Points on a hilly landscape, in no order, each with its height.
A ball rolls from a point to the lowest of its 4 nearest points, and stops where none of them is lower. Distance is the straight distance between rows; heights are no part of it.
duda height 29.4: [-22  22  40 -40  40   4  16  -8 -30]
Doso height 14.7: [ 21  17 -30   6 -28 -20  -8   6  12]
famus height 62.7: [-10  -9 106 -35  33 -48 -86 -42 -15]
luzu height 31.9: [-27  28  47 -46  46  -8   4 -14 -30]
zal height 37.6: [ 34  -4   0  34 -45 -37 -41 -12  25]
turuk height 6.8: [ 61  13   3  95 -78 -58 -74  20   5]
gisis height 52.9: [  4  16  38 -30  19 -33 -38 -33  11]
Zafu height 41.8: [ -2 -25 -33   4  -3  49  49  24  -6]
Vubo height 30.1: [  7  23   3 -25   9  -3  11   3 -15]
napiv height 66.2: [-26 -17 -10 -23  29  62  53  -4  -2]
Vuv height 39.3: [ 12  14 -11 -12  -3   6  19  15 -17]
vab height 3.0: [-70 -11  10 -46  63  53  62 -27  -6]
gube height 25.3: [-43   7  57 -39  58  16  31 -17 -38]
Pebi height 30.7: [ -3  28  20 -33  25  -6   6  -6 -19]
dibo height 37.3: [-14   8  25 -29  27  24  29   0 -27]
pak height 57.6: [ 38  -8  41  12 -21 -45 -51 -19  19]
finaf height 16.6: [  7  28   9 -27  12 -15   0  -7  -8]
deg height 17.6: [ 12  -3 -63  40 -34  18  21  49 -11]
meveb height 22.7: [-63  -8  49 -43  62  32  45 -25 -23]
rebe height 51.3: [-23 -11  10 -23  30  49  46  -5 -15]
Navor height 34.1: [-36  27  53 -51  55 -25 -12 -25 -25]
Bon height 71.7: [-33 -20 -45 -25  26  69  65  -1   8]
Tovu height 47.9: [-20 -27 -53  -8   8  65  60  16  11]
kamav height 30.0: [ 35   0 -40  77 -65 -33 -43   4  31]
rumer height 17.9: [-78 -13  30 -51  70  44  60 -36 -15]
naki height 47.2: [ 33  -4  13  20 -34 -39 -40 -17  29]
med height 19.2: [ 53   0   3  83 -72 -48 -63  11  13]
Loveg height 37.9: [-18  30  43 -47  41 -26 -22 -24 -12]
Zad height 28.3: [ 27   1 -22  32 -44 -35 -27  -3  27]
tesan height 23.8: [ 12  -4 -35  10 -18  23  34  32 -18]
suni height 14.1: [ 24   9   0  -3 -18 -30 -26 -16  20]
vuge height 62.1: [ 35  -4  84  -5  -3 -53 -78 -20  -5]
Zitez height 25.5: [ 18  21 -19  -7 -12 -18  -1   5   2]
zosid height 33.6: [ 13  24  -7 -15  -2  -9   6   5  -9]
Gele height 19.3: [ 13  -2 -78  55 -41  16  21  59  -7]
zugib height 23.0: [ 25   8 -47  41 -49 -28 -24   9  26]
sov height 63.1: [ 25  -1  47  -9  -7 -37 -47 -26  19]
Tes height 20.0: [ 21  18 -56  30 -40 -18  -7  20   9]
duz height 59.2: [ -8 -16 -13 -10   8  49  49   9 -10]
kifun height 26.0: [-46  -5  39 -36  53  36  43 -18 -26]
roto height 12.5: [-16 -41 -95  20  -4  61  61  43  26]
sem height 45.9: [ -2   9   6 -20  10  21  30  10 -25]
Meza height 21.1: [ 24   8 -63  58 -58 -23 -27  19  31]
gavig height 14.0: [ 61   5  34  57 -58 -66 -73   7   2]
dobig height 19.1: [-85  -4   8 -59  73  49  73 -31  -9]
zezof height 28.4: [-23 -33 -78  -2   7  67  67  25  19]
reva height 61.2: [  8  -5  95 -26  24 -45 -81 -36  -5]
pire height 46.9: [ -8  20  45 -42  29 -34 -36 -33   5]
desig height 15.2: [ 20  14 -82  61 -53 -14 -15  38  16]
koz height 18.9: [  5 -27 -85  64 -29  42  36  64   3]
kulav height 37.2: [-38 -10  21 -30  43  50  47 -15 -15]
sofib height 15.9: [-12 -40 -70  11  -7  58  58  32  13]
govin height 56.9: [-30  12  70 -51  47 -40 -54 -44  -2]
tuda height 5.6: [ -8 -41 -88  43 -17  56  52  50  19]
midiv height 22.5: [ 46  -2  -7  89 -75 -39 -60  12  20]
kulev height 14.2: [  6 -24 -66  40 -28  40  40  52  -4]
Mamo height 46.1: [ 14  17  16 -22   1 -28 -25 -25  13]
nere height 51.9: [ 51  -6  58  21 -30 -61 -68  -5   4]
Ferip height 57.9: [ -1  -1  75 -33  29 -39 -63 -42   8]

Call two points neighbours if one is among the 4 nearest of the other. Go from one point of each pair to the other, from neighbour to neighbour, staying as low as possible. Name the highest point that can't be avoided.
suni and desig: Tes
turuk and desig: kamav
desig and tuda: Gele
vab and finaf: Pebi

For each start below, name every point that the ball comes to, in order.
Gele: kulev > tuda
pak: zal > suni
sem: Vubo > finaf
Tes: Doso > suni
